Points on a hilly landscape, in no order, each with its height.
From any point a ball takes the steepest step (drop divided by distance) to one of its 6 nearest points. It stops when none of these is lower. Distance is the straight distance between rows; heights are no part of it.
(457): [ -4,   6,   8,   1, -22,  -7,  22,  19,  26,   8,   6,  16, -17,  -3,  17,
 -21, -28,  -1,  20,   6,  -9,   2, -23,  -3, -18,  14,  31, -10,  14,  -4,
  17,   2, -25, -14,  -7, -25,  20, -30,   6,  14, -25,   4]  (h 53.3)
(968): [ 35,   9, -30,  -8,  28,   1,  -2,  -4, -20,  26,  32,   4, -19, -16,  -2,
  28,  40,  11,  -9,  13, -15,  -4,  22,  14,  -2,  -1, -16,  10, -29,   2,
  -5,   1,   8,   9,  26,  -4, -18,  27,   6, -14,   9,  39]  (h 35.5)
(867): [ 11,   4, -11,   3,  -7,  -2,  -6, -10, -24,  -4,   5,  -3,   3,  20,   0,
  19,  28,   7, -14, -19,  17, -10,   6,  -6,   0,   4,  10,   1,  12,  10,
 -13, -10,  17,  25,   8,  26, -10,  11,   5,   1,  20,   4]  (h 23.8)
(609): [-19,   9,   6,   8, -20, -16,  13,  16,  44, -14,  11,  20,  -3, -30,  15,
 -23, -24, -17,  16,  24,   5,   2, -22,   5,  10,  14,  16,  -2,  18, -14,
  10,   6, -32, -22,  -5,   1,   5, -32, -21,  -6, -21,  -3]  (h 55.7)
(976): [ 14,   1,   3, -19,  13,  42,  17,   2, -21,  10,   8,  -7, -10,  14,   5,
   8,   0,  -7,  16,  -6, -23,  13,  22, -21, -31, -11,   4, -12, -13,   0,
   6,   6,   4, -19,   0,   0,  11,   0,   5,  16,  -2,  32]  (h 34.4)
(469): [-29,  20,  22,  -9, -12,  -7,  16,  15,  29, -11, -10,   5,  13, -15,  17,
 -28, -22,  -3,  23,   4, -27,  12,  -1,  11, -10,   4,  21,  -4,  12, -29,
  15,  32,  -6, -19, -10, -26,   7, -29,  -7,  13, -10,  -5]  (h 32.3)
(897): [-36,  10,  17, -18, -12,   9,  11,   9,  23, -18, -11,  -1,   7,  -9,  26,
 -22,  -2, -17,  36,  -2, -25,   9,  -9,   6,   5,  -5,  19, -10,  10, -24,
  14,  20,   4,   3, -27, -26,   0, -43,   5,  11, -17,   2]  (h 25.1)
(739): [  3,  12, -18, -11,  11, -11,  -3, -31, -21,   6,  30, -12,  -9,  25, -23,
  33,  50,  -6, -16,  -1,  -2,  -5,  21,  15,  15,   2,   0,   1,   7,  11,
  -4,  -8,  13,  25,  33,  -7, -16,  23,  -6, -10,  31,  25]  (h 24.5)
(355): [ 15,   0, -10,  10,  58,  16,  11,  -3,  -5,  30,   2,  -5, -22, -28,  -2,
  39, -18,   7, -29,  13, -13, -12,  27,  24, -10, -11, -18,  39, -49, -16,
   4,   4, -10,  -6,  -1, -22,  23,  50,  19,   1, -12,  26]  (h 15.8)
(873): [-35,  -2,  -2, -30, -26, -12,  -1,  -9,  -6, -15, -25,   2,  20,   8,  -7,
 -17,  18,   2,  10, -10,  -1,  12, -10, -10,  29,   4, -22, -11,  19,   1,
   7, -23,  29,  19, -25,   5, -40,  -6,   6, -12,   7, -11]  (h 35.2)
(27): [-20,   2,   7, -32,  -7,  32,  13,  -1, -15,  -6,  10,   9,  12,  20,  -2,
  -2,  15,  -4,  19, -19, -15,   8,   5,  -3, -10, -30,   9, -19, -17,  -6,
   4,   9,  22,  17,  -2,  -1, -28, -27,  21,   8,  -4,  16]  (h 55.1)
(155): [-15,  -2,  -9,  20, -23, -23,  -9,  14,  23, -13, -15,   9,  13,  -6,   5,
 -23, -12,  -1,  -8,   3,  16,  -5, -16,  -2,  29,  24,  -4, -14,  25,   7,
  -4, -21,   0,  -5, -26,   9,  -3, -15, -21,  -9,  10, -21]  (h 40.0)
(744): [-33,  15,   9, -26,   1,  18,   8,  21,   0,   0, -15,   4,   4,   6,  11,
 -27, -13,   2,  28,  -2,  -4,  -2,  -6,   4,   5,  -5,  10,  -7,  24,  -8,
  12,  24,  13,  -9, -17,  -4, -16, -31,   6,   9,   2,   7]  (h 41.2)
(322): [ 28,  13,   3,   0,  23,  37,  15,   5, -19,  20,   9,  -4, -11,   6,  -3,
  20,   1,  -5,   3,  -3, -16,   4,  11, -14, -29, -11,   1,   5, -34,   1,
   5,   6,   4, -15,   2,   4,   8,  17,  14,  32,  -2,  15]  (h 19.8)
(503): [ 36,  -3,  -8,  -3,  31,  32,   0,   1, -20,  19,  19,  -2, -19, -10, -10,
  29,   7,   6,  -9,   0, -11,   1,  25,   3, -14, -20, -11,  10, -24,   4,
   2,   1,  -9,  -1,  22,  -1,   2,  34,   3,  -1,  -2,  19]  (h 29.9)
(79): [ 39, -12,   3,  23,  47,  31,   4,   7,   3,  14,   8, -17, -19, -17,   0,
  24,  -8,  -5,  -8,   1, -10,  -1,  22,  -3, -26,   0,  -8,  21, -42,  -8,
   3,  13, -21, -12,   9, -14,  22,  33,  14,  10, -15,  16]  (h 23.9)
(353): [  0,   1, -14,  12, -14, -40, -11,   4,  36, -12,  21,   7,  -1, -44,  -5,
 -21, -12, -12,   8,  40,  27,  13, -31,   4,  28,  -1, -15,  -8,  -1, -12,
 -16, -18, -30, -21,  12,   9,  12, -14, -39, -19,  -7, -39]  (h 26.4)
(770): [-24,   9,  21, -36,   4,   2,   7,  -6,  19, -25, -20,  -7,  27,  -9,  27,
 -12,  -5, -21,  41,  13, -30,  16,  -7,  25,   5, -19,   9,  -1,   8, -44,
  40,  37,  15,  -3, -18, -25,  -8, -33,   5,  -8,  -5, -14]  (h 17.5)
(725): [ 37,   1, -22,  -4,  42,  24,  -6,  -7, -12,  34,  22,  -3, -11, -26,   5,
  30,   9,  14, -18,  23, -21,  -9,  21,  18, -11, -15, -32,  27, -41,   0,
   7,   6,  -3,   6,  21,  -3,  11,  35,  10,  -1,   1,  35]  (h 22.3)
(773): [  9,  14, -15,  -8,  15, -26, -23, -30, -35,   3,  24, -30,  -8,  18, -19,
  31,  38,  -9, -33,  10,   6, -22,  20,   7,   3,   5,  11,  14,   2,   6,
 -19,  -6,   5,  32,  33,   1,   3,  36, -13,  -7,  32,  14]  (h 28.8)
(175): [-42,   2,   5, -29, -20, -17,  13,  12,  20, -43, -12, -17,  14, -28,  15,
 -22, -11,  -7,  23,  12, -22,  15,   4,   7,  19, -22,  -6,   2,   5, -29,
  18,  32,   8, -16, -29, -24, -16, -22,  -7,  -5, -10, -17]  (h 13.2)
(435): [-20,  14,   2,   0, -14,  -5,  11,  28,  14,  -8, -12,   9,   0, -15,  10,
 -27, -20,   4,  19,  10,  -3,   2,  -3,  -2,   2,  -4,   1, -11,  27,  -3,
  20,   3, -16,  -9,  -8,  -8,   0, -26,  -1,  10, -12,  13]  (h 49.6)
(734): [  0,  13,  10, -11,  -1,  31,   8,  13,   8,  10, -11,  11,   0,  15,  -1,
 -14,  -7,   2,  14, -18, -13,  -3,  -1, -10, -20,   0,  12, -12,   6,   0,
  17,   4,   0,  -9,  -8,  -6,  -4, -23,  19,  12,   6,   5]  (h 50.9)
(719): [-40,  -5,   4, -31, -20,  -9,  12,  14,   6, -34, -35,  -9,  18, -31,   8,
 -23,  -3,  -1,  25,   9,  -3,  15,   0,   3,  22, -17, -27,  13,  -5, -12,
   8,  14,  22, -10, -26, -14, -21,  -8, -14, -17,  -7, -20]  (h 16.5)
(909): [ 24,   0, -10, -12,  19,  43,   0,   6, -33,   9,  15,  -7,  -9,  -3,   4,
  15,  16, -14,   7,   2, -18,   2,  16, -12, -22,  -9,   4,  -1, -28,   2,
   7,  11,   5, -16,   0,   1,   1,   3,  13,  15,   1,  32]  (h 35.4)
(889): [ 19,  -1,  10,  26,   3,   6, -17, -13,  -5,  14,   2,   1,  -8,  23,  -3,
  15,  -5,  22, -24, -17,  17, -13,   5,  -3, -13,   2,  19,  -4,  -7,  26,
 -11,  -4,  -1,   3,  11,  18,  16,  13,   9,  -4,   3,  -4]  (h 48.5)
(515): [  9,   0,   0,   7,   0,  21,   9,  12, -17,  13,   5,   5,  -8,  23,  12,
  -6, -12,   4,   9, -11,  -4, -14,  -2,  -7, -18,   5,  18, -11,   6,  12,
   0,   9,  -9, -11,   5, -10,  12,  -4,   5,  21, -10,   5]  (h 59.8)
(780): [ 42, -16,  -2,  23,  20,  16, -12,   5,   6,  20,   8,   3, -17,   8,  -2,
  32,  -9,  16, -19,  -2,  -2, -12,  12,  -2, -14,  -4,  -3,  19, -32,  15,
  -3,   8,  -7,  -6,  14,   4,  29,  38,  20,  11, -17,  -7]  (h 34.7)
(383): [  9,  10,   5, -11,   8,  21,  -1,   5, -20,  -4,  23,  -1,  -8,   6, -11,
  18,  21,   4,   0, -14,   2,  -5,   8, -13, -14, -10,  -8,  -7, -10,  15,
  -6,   5,  -4,   8,  13,  19,  -5,  18,  10,   9,   3,  14]  (h 35.9)
(269): [-14,  17,  15, -24,   2,  33,   5,  10,  -8,  -5, -19,   5,  15,  13,   8,
 -18,   4,  -7,  30, -12, -22,  12,  -5,  -7,  -9, -15,  13, -12,   2, -14,
  27,  12,   0,  -4, -19, -14, -13, -34,   7,  12,  -4,   5]  (h 37.1)
(987): [-29,  10,  13, -34,   3,  13,  11,  -1,  11, -30, -22,   0,  12,   1,  18,
 -14, -11, -26,  39,  19, -39,  25, -10,  17,  10, -12,  32,  -2,  12, -37,
  35,  23,  12, -10, -32, -44,   3, -46,   3,   2, -19, -13]  (h 20.6)
(982): [-18,   5,  10, -30,  -9,  12,   4,   0,  -6,  -4,   0,   6,   5,  17,  -5,
   2,  12,  12,  16, -20,  -5,   3,   1,  -7,  10, -25, -12, -10,   2,   0,
   4,   4,  23,   8, -15,  -4, -33, -12,   5,  -7,   0,  11]  (h 44.2)
(30): [ 20,  -3,   8,  24,   4,   3, -11,   3,  14,   8,   5,  19,   4,  14,   4,
   0, -22,  14,  -8, -18,  22, -18, -10,  -9,  -8,  -4,  27,  -8,   5,  22,
   0, -10, -23,   0,   0,  13,  13,   4,   8,  -2, -18,  -1]  (h 71.7)
(180): [-18,  -7,  -4, -16,  -1, -26,  19, -28, -21, -12,   4,  -7,  16,  20, -15,
  14,  37, -12, -18, -14,  19,  -2,  -1,  -4,  18,   5,   6,   0,   8,  13,
 -11, -26,  36,  22,  -2,  12, -34,   5,  -8,  -2,  20,   5]  (h 22.4)
(265): [-23,   3,  14, -37,   1,  13,  15,  -3, -18, -18,  -9,  -5,  14,  -4,   5,
  -6,   6, -11,  32,  -5, -28,   5, -11,   7,   2, -17,   9,  -7,  -4,  -5,
  20,   9,  20,  13, -21,  -9, -23, -34,  10,  -1,  -1,  12]  (h 44.1)
(766): [-11,  13,   6, -10,  -1,   7,  -2, -13,  -5,  -9,   1,   3,  -4,  18, -12,
  10,   7,  21,  10, -19,   6, -10,  11, -19,   1, -11,  10,   1,  11,  15,
 -14,  -6,  16,   6,   8,  18, -16,   3,  12,  11,   6,  10]  (h 9.3)
(743): [ 36, -16,   3,  30,  16,  17,   6,   6,   8,  28,  13,  -8, -20,   2,   2,
  14, -15,  -3, -17, -18,  -1, -11,  -2, -13, -30,   2,  17,  10, -33,   0,
  -6,   4, -11, -11,  12,  -9,  24,  20,  11,  14, -35,   2]  (h 34.1)
(738): [ 16,  16,  -2, -22,  10,  28,   2,   0, -18,   7,   9,   0,  -4,   6,   4,
  15,  10,  -1,  19,  -9, -25,  15,   9,   2, -21, -25,   9, -10, -19,  -1,
  11,   7,   8,   6,  -3,  -2,  -7, -15,   8,  12,  -9,  22]  (h 14.6)
(249): [ -7,   1,  -8,   5, -21, -36,   5,  17,  40, -18,   0,  18,   1, -31,  14,
 -21, -18,   1,   1,  33,  12,   1, -41,   9,  27,  21,   2,  -9,  11,  -6,
   0, -17, -26, -20,  -9,   1,  15, -13, -25, -10, -17, -19]  (h 47.8)
(393): [-37,   8,  -6,   6, -33, -22,   1,  18,  22, -18, -13,  -2,   9, -30,   9,
 -29, -13,  -2,   3,  19,  11,  13, -10,  -3,  25,   1, -24,  -4,  20, -19,
  -9,   7,  -3, -21, -10,  -4, -20, -20, -24,  -1,  -3, -23]  (h 21.7)
(966): [ -6,   6,  14,  -4, -25, -19,  29,  10,  28,  -7,  11,  26, -14, -20,  12,
 -24, -18, -12,  18,   5, -24,   3, -29,   5, -14,  18,  39, -10,  22, -20,
  17,  10, -41,  -4,  -3, -30,  28, -33,  -3,  -2, -35,   2]  (h 48.8)
(86): [-16, -16, -15,  17, -21, -34, -11,  -7,  25, -10,  -9,   7,   2, -22,  -2,
 -26, -11, -13, -10,  17,  26,  16, -13,   4,  21,  19, -28, -11,  14, -15,
 -13, -13, -12, -12,   1,  18,  -8, -15, -38,  -8,   6, -33]  (h 20.9)
(191): [-32,   1, -11, -33, -25,  -8,   0,   3,   2, -27, -22,  -8,  18,  -8,   6,
 -18,  -6, -10,  16,   2,  -4,   6, -10,  -1,  18,   8, -21,   2,   4,  -4,
   8,   8,  20,  -6, -30, -15, -38, -13,  -8, -17,   8, -12]  (h 26.5)
(250): [ 40, -18,   0,  21,  16,   1, -28, -15,   2,  30,   6,  -2, -17,  -3, -12,
  23,  -8,  14, -38,   0,  10, -28,   4,  13,   2, -10,  -7,  19, -27,   7,
 -23,   8,   3,  15,  27,  -3,  25,  48,  19,  -4,   4, -19]  (h 17.3)
(184): [ 40,  -5,   1,   8,  17,  32,  20,   3,  -3,  23,  10,  -8, -24,  10,   7,
  19, -14,   0,  -1,  -6, -27,  10,  19, -12, -32,  -3,   9,  12, -26,   0,
   6,  16,  -9, -19,  12, -19,  26,  10,  18,  27, -20,  25]  (h 31.5)
(727): [ 24,   2, -21, -10,  33,   6, -20,   0, -27,  21,  23,  -6, -11, -21, -15,
  32,  24,   7, -15,  23,  -2, -22,  27,  16,  -5,  -4, -17,  22, -37,   4,
  -5,  11,   1,  17,  27,  -5,  10,  56,  10, -17,   6,  24]  (h 32.6)
(211): [-14,  17,  14,  -4,  -7,   3,  27,  19,  12,   0,   4,  18,  -1,  -1,  20,
 -25, -24,  -9,  20,   4, -27,  -4,   1,  11, -23,  13,  27, -16,  15, -16,
  24,  12, -18, -15, -16, -18,  15, -36,   5,  21, -15,  -9]  (h 40.8)
(335): [-31,  -9, -19, -10, -36, -28, -10,   6,  17, -23, -27, -15,   6, -28,  10,
 -20, -13, -10,   8,   8,  12,  20,  -4,   5,  26,  -7, -43,   5,  13, -20,
 -16,   7,  10, -21,  -8,  -8, -18, -18, -31,  -9,  -5, -24]  (h 15.3)
(56): [-23, -12, -13,  14, -29, -28,  -4,  -2,  11, -12, -26,  -7,  14,   1,  -9,
 -21,  -7,  -8,  -4,   7,  20,   8,  -5,   4,  32,  25, -20,   0,  20,  -8,
 -14, -15,   2, -25,  -7,   6,  -6, -30, -21, -12,   6, -31]  (h 22.8)
(72): [-35,  -7,  -7,  -5, -15,  -9,   3,  14,  -3, -20, -19, -10,  10, -11,  -6,
 -20,  -1,   0,  -2, -11,  18,   0,   5, -11,  17,  18, -16,   4,  27,  -3,
  -3,  -9,  12,  -6, -17,   1, -29, -12, -10,  -5,  14, -13]  (h 34.2)
(438): [ 25,   5, -19, -20,  37,  30,  11, -13, -20,  12,  28,  -6, -14,  -3,   4,
  19,  35, -10,   5,  13, -29,  26,  20,   9,  -8, -29, -10,   3, -49,  -5,
   8,  -7,  12,   2,  12,  -5,  -8,  -3,  12,  12,   6,  38]  (h 47.7)
(697): [ 17, -11,   5,  34,   2, -32, -23, -16,  20,  11,  -7,  12,  14,  18, -12,
  -3,  -2,  10, -19,  -3,  29, -12, -22,  -5,   5,  25,  17,  -3,  10,  18,
 -10, -36,  -7,  19,  -1,  29,  14,  -4,   6,  -1,   0, -23]  (h 43.0)
(673): [-26,  10,  20, -37,  -6,   8,  11,   6,   7, -19, -14, -10,  29,   8,  15,
 -18,  -6, -16,  39,   7, -34,   5,  -7,   9,  19, -29,   8, -10,  10, -37,
  31,  30,  19,   3, -25, -31, -15, -43,   7,  -2, -19,  -9]  (h 21.3)
(433): [ -3,  -9,   8,  31,  -4, -20,  -5,  -3,  13,  -7, -16,  -1,  12,   9, -23,
 -14,   3,   2,  -9,  -6,  33,   3, -12,   6,   3,  22,   3,  -8,  21,  19,
 -20, -23,   6,   4, -20,  23,  -5,  -8,  -8,  -8,  20,  -9]  (h 29.1)
(245): [ 12,   2,  14,  29,   6, -24, -11, -11,  -2,   3,  -7,   6,   7,  30, -20,
   2,  -7,  13, -17, -10,  25,  -6,  -1,  -2,  10,  11,  19, -13,  14,  17,
 -10, -30,   4,  17,   3,  31,  11,  13,   9,   4,   5, -14]  (h 35.3)
(658): [-12,  13,   5,  14, -17,   0,   0,   9,  27,   5, -10,  19,  -4,  -3,  11,
 -24, -17,   2,  20,   0,  -6,  -3, -18,  -7,  -9,  12,  15, -16,  22,   1,
  12, -10, -36,  -8, -10, -18,  13, -30,   5,  -1, -21,  -1]  (h 10.2)
(260): [  3,  -5,  14,  23,  -9, -19, -11,  -6,  26,   5,   4,  30,   5,  18, -13,
 -15, -16,  22,  -9,   4,  17, -10, -29, -11,   2,  20,  18, -16,  11,  20,
  -1, -31, -32,  10, -11,  23,  21,   0,   0,  -3,  -4,  -6]  (h 69.6)
(280): [  6,  14,  13,  15,  -1,  21,  -4,   4, -17,   4,  -2,  14,  -3,  12,   3,
   8,   4,   2,   8, -13,   9,  -3,   8, -10,  -9,   0,   0, -12,   1,  12,
  -8,   9,   3,  -6,   2,  13,  -1,   0,  17,   9,  13,  15]  (h 40.9)
(600): [ 42, -12, -12,  15,  21,  -3, -37,  -2, -25,  24,  23, -11, -22,  -9, -14,
  34,   2,  14, -34,  15,   2, -14,   8,  15, -10,  -4,  -5,  24, -20,  15,
 -16,  13,   6,   7,  38,   6,  20,  56,   3,  -8,  16,  -9]  (h 34.9)
(501): [  7,   3,  -6, -17,  11,  24,   2, -15, -36,   9,  32,  -6,  -5,  20,  -3,
  18,  52,   4, -15,  -1, -10, -10,   3, -14,  10, -23,   1,  -9, -20,   6,
 -10,  -4,  11,  11,  18,  -3, -18,   3,  -1,   1,  19,  24]  (h 33.4)
(578): [-40,   7,  -3,  -4, -31, -16,   8,  25,  26, -34, -14, -12,  11, -25,  17,
 -21,  -9,  -5,  12,  13,  -1,  15, -15,   6,  15, -18, -18,   3,  11, -17,
  -5,  25,  15, -15, -15, -20, -24, -15, -23,  -1, -17, -27]  (h 5.8)
(985): [ 28,  -6,   3,  19,  13, -14, -27, -21, -18,   7,  15, -16,  -9,  15, -23,
  29,  16,   0, -43,   4,  19, -18,   8,  13,   0,   7,   3,  11,   9,   4,
 -17,   0,   8,  29,  44,  22,  33,  53,  -7,  -2,  23, -16]  (h 35.0)
(684): [-23, -22, -21, -17, -49, -34,  -9, -12,  -5, -16, -28, -28,  18, -27,  18,
 -15,  -2,  -3,  10,   2,  11,  25,  -1,  11,  20,  -9, -53,  13,   6, -13,
  -1,   7,  28, -21,  -5, -30, -13, -21, -48, -10, -10, -36]  (h 19.6)
(959): [-27,  -3,   0,   2, -21,  -4,  -4,  17,  13, -14, -16,  10,   7, -12,   8,
 -27, -18,   6,  19,  10,   4,  -1, -15,   1,   3,   3,  -9,   2,  18,  -7,
  -5,  14,   0, -13, -18,  -6, -10, -14, -13, -11,   0,   1]  (h 36.4)
(561): [ 30, -23,  -1,  18,   6,  14,   2,  15,  -4,  20,   8,  15, -16,  17,  14,
  11,  -7,  -1,   3, -27,  -5,  -3,  10, -13, -30,   0,   6,  -5, -10,  12,
   0,   3, -24,  -5,   6,  -5,  19,   9,   7,  13, -12,   2]  (h 50.3)
(421): [-27, -13,  -9, -13, -26, -24,   7,  -9, -12,  -9, -24, -12,  13,  10, -18,
 -16,   8, -11,  -1,  -5,  17,   3,   8,  -7,  26,  22, -10,   8,  22,  10,
  -3, -22,  21,   7, -14,  20, -22,   4, -14, -15,  16,  -8]  (h 26.7)
(788): [-25,   1,   8,   2,  -7, -14,  -5, -11,   5, -16, -21,   1,   7,  10,  -4,
 -19, -11,  14, -11, -14,  20,   1,  -5,  -9,  20,  20, -10,  -1,  27,  14,
   2, -18,   6,   0, -16,  17, -16,   4,   1,  -1,  11, -10]  (h 34.8)
(58): [ 27,  -6, -10,   7,  45,  21,   8,  -6,  -8,  26,   4,  -8, -21, -26,   0,
  25,   7,  -2, -19,   6, -13,   2,  14,  -9, -21, -12, -16,  23, -41,  -2,
   4,   5, -24, -11,   7,  -6,  14,  43,  17,   9, -13,  13]  (h 20.2)
(767): [ 24,   6, -17, -20,  27,  18,   1,  -1, -17,  15,  24,  -2, -11, -33, -10,
  26,  21,  -1,  -6,  14, -22,   4,  28,  10,  -8,  -5, -18,   8, -40,   0,
   8,   8,   7,   6,  20,  -4,  -4,  24,   9,   4,   2,  41]  (h 32.5)
(730): [  4,   9,   8,  17,   1,   1,  -3,   2,  -2,   1,  -7,  10,   7,  14,  -6,
  -8,  -5,  12, -12, -12,  27,  -6,   2, -10,  -1,   3,   5, -21,   7,  17,
 -12,  -5,   0,   0,  -7,  21,   1,  11,   3,   3,  19,   1]  (h 40.4)
(553): [-22, -14,   8,  15,  -3, -22,  12, -26, -13, -11, -18,  -3,  17,  23, -23,
   3,  18,  -8, -11,  -7,  43,  -1,  11,  -8,  12,  27, -12,   5,  28,   2,
 -17, -20,  26,  14, -10,  21, -15,   1,  -9,  -1,  26,   4]  (h 25.3)
(117): [-45, -12,   0, -28, -14,   4,  10,   7,  16, -15,  -7, -10,  21,  -5,   4,
 -12,  -6, -14,  20,  -6, -17,  10, -10,  -3,  14, -10,  -9,   0,   4,  -9,
  13,  13,  20,   3, -28, -13, -40, -24,  -3, -13,   7,  -7]  (h 30.1)
(575): [ 11,   3, -13,   5,   9,  -4, -10, -18, -29,  -3,  14, -17, -17,   9, -20,
  31,  30,   3, -25,  -2,  11, -19,  16,  -1,  -4,  18,  10,  10,   8,  12,
 -18,   0,   5,  24,  24,  28,   3,  39,   4, -10,  26,  14]  (h 31.2)
(914): [ 28,  -8,   9,  25,   9, -14, -23, -10,   8,  18,  10,   2,   2,  25,  -6,
  19,  -4,  17, -27, -10,  22,  -8,  -5,  11,   4,   5,  24,   0,  -6,  25,
  -7, -24, -13,  19,  19,  18,  30,  21,  15,   0,  -3, -12]  (h 47.9)
(594): [ 14,   7, -13,  -3,  14, -28, -17, -30, -27,   7,  19, -20, -17,   4, -26,
  32,  37,  -9, -35,   7,  21, -25,  13,  20,   0,   4,  -1,  13,  10,  14,
 -21,   2,  14,  38,  34,  15,  28,  43,  -4,  -5,  33,  11]  (h 31.0)
(672): [ 44,  -2,  -3,  25,  25,  29,  10,  -4, -11,  29,   3,   1, -19, -11,   7,
  23, -12,  -6, -13,  -7, -11,   9,  11, -10, -35,   1,  -7,  27, -31,  -8,
   0,   6,  -9, -15,   5, -10,  24,  20,  27,  22, -14,  27]  (h 26.0)
(628): [ 38, -13,  -9,  24,  21,  22, -15,   5, -16,  15,  14,  -8, -17,  -6,  -6,
  41,   9,  20, -27,  -8,  13, -15,  16,   3, -19, -11,  -6,  14, -21,   4,
  -6,   8, -20,   4,  20,  16,  17,  35,  20,   9,  -3,  11]  (h 38.9)
(550): [ 24, -19,  22,  43,  12, -36, -22, -23,   7,  13,  11,  -5,   8,  28, -18,
  -4,  -3,  13, -20,   0,  25,   2, -17,   5,   6,  15,  28,   3,   0,  36,
 -22, -27,  -6,  33,  14,  20,  28,  20,  11,  -7,  12, -17]  (h 42.0)
(1007): [ 26, -15,  11,  14,  -4,  13,  16,  -1,  -3,  26,   9,  14, -23,  25,  15,
   0, -31,   0,   3, -14, -14,  -6,  -4, -10, -31,   9,  27,  -6, -10,  -2,
  11,  -4, -33, -19,   1, -28,  19, -11,  16,  15, -26,   2]  (h 54.5)
(850): [ -3,  -4,  -1,  19, -11, -43, -14,  -5,  34,  -9,  -3,   6,  15, -22,  -4,
 -32, -13,  -3,  -3,  32,  27,  10, -31,   4,  23,  19, -23,  -5,  26, -13,
  -2, -33, -31, -10,   0,  20,  12, -18, -28, -23,   1, -18]  (h 31.8)
(193): [ -5,  10,  -1,  -6,   4,  -8,   7, -20, -17,   0,   8,  -7,   5,  29,  -8,
  18,  31,   7, -18, -10,  14,  -6,  13, -12,  13,  -8,   5,   2,   5,  13,
  -3, -17,  18,  24,  11,  22, -21,  12,  -2, -12,  19,  16]  (h 17.2)
(194): [-11,   9,   1,  -8,  -9,  15,   2,   3,  -6,  -2,  -5,   1,   4,  17,   3,
   1,  -4,   9,   4, -19,   9, -15,   4, -10,   3,   9,   3, -10,  15,  15,
  -3,   2,  21,  10, -12,   8, -21, -11,   4,  -5,  16,   5]  (h 33.6)
(270): [ 10,   1,   4,   5,   5,  11,  -8,  -1, -20,   3,  14,  -6,  -1,   9,  -9,
  24,  15,  12, -19, -15,  14,  -9,  10,  -6, -12,  -5,   6,   8,   1,  26,
  -9,   0,  -5,  17,  20,  18,  17,  37,   6,   0,  12,   1]  (h 34.3)
(144): [ 34, -15,   3,  19,  24, -21, -30, -19,   0,  10,  11, -10, -13,  16,  -8,
  19,  -9,   6, -46,  -1,  10,  -8,   7,  16,  -3,  -9,   6,  13, -23,  12,
 -22,  -5,  -1,  34,  43,  10,  39,  53,  15,  -9,   8, -36]  (h 36.1)
(255): [-13,   1,   2,  19, -17, -20,  -1,  17,  38, -14,   0,  13,   8, -24,  -3,
 -29, -20,   8,  -7,  25,  15,  -4, -25,   7,  27,  15,  -9,  -7,  21,  -6,
  -8, -19, -23,  -9, -15,   9,  -9, -22, -12, -11,  -3, -21]  (h 49.5)
(665): [ -1,  -1,  -1, -28,   0,  19,   4,  -2, -25,   1,   9,   6,   0,  19,   2,
  13,  26,   2,   9, -12, -29,  12,  11, -13, -18, -15,   0,  -5, -20,   8,
   0,   5,   6,   6,  12,   2,  -5,  -6,  10,   9,   6,  21]  (h 44.8)
(483): [  7,   2,  16,  19, -11,   2,   4,  16,   9,   7,  -2,  20,  -3,  10,   4,
 -12, -23,   4,   0, -14,  -8,  -9, -17,  -8,  -6,  12,  19, -24,   9,  11,
   1,  -4, -18,  -9,  -6,  -2,   0,  -9,   7,   8,   1,   3]  (h 71.5)
(979): [-19, -10, -17,  19, -23, -40, -16,  -2,  17, -15,  -4,  -6,   4, -28,  14,
 -17,  -3, -15,  10,  21,  11,  19, -22,   8,  23,   3, -33,  -8,  13,  -5,
 -13,  -7, -12, -27,   4,  13,  -4, -19, -51, -24,  -4, -50]  (h 11.8)
(9): [-24, -17,  -4, -16, -25, -14,   3,   0, -10, -18, -35, -11,  24,  -9,   0,
 -23,  -6, -14,   7,   3,  13,  13,  -2,  -3,  27,  15, -30,   9,  18, -10,
   1,  -4,  33,   8, -15,  -7, -32, -10, -19, -28,   4, -20]  (h 25.7)
(281): [ 13,   2,  10,   2,  -4,  30,  18,  13,  -6,   5, -17,  11,  -6,  22,  -1,
  -4, -14, -11,  33, -14, -23,   4,   0,   1, -43,  -4,  22,  -5,   8, -13,
  13,   1, -11, -12, -10, -11,  18, -26,   3,  21, -16,   5]  (h 60.1)
(796): [-25,  10,   1,  14,  -6,   4,  -1,  16,  16,  -6, -15,  17,  15,   5,   5,
 -19, -13,  12,  14,  -9,  12,  -7,  -5, -15,   7,  14,   0, -10,  25,   3,
  -5,  -6,   4,  -8, -13,  12, -14, -14,  -9,  -6,  10,  -8]  (h 50.0)

For each start below, name the point where the ball stops.
(744) -> (578)
(697) -> (766)
(730) -> (766)
(245) -> (766)
(260) -> (766)

Call two points neighbours if one is among the 6 nearest of the other. Go from one point of each pair to the other, from neighbour to neighbour, staying as low as possible. Name the highest point that can't be avoided.
(979), (578) -> (335)
(738), (578) -> (600)
(658), (738) -> (211)
(355), (250) -> (780)
(979), (766) -> (421)
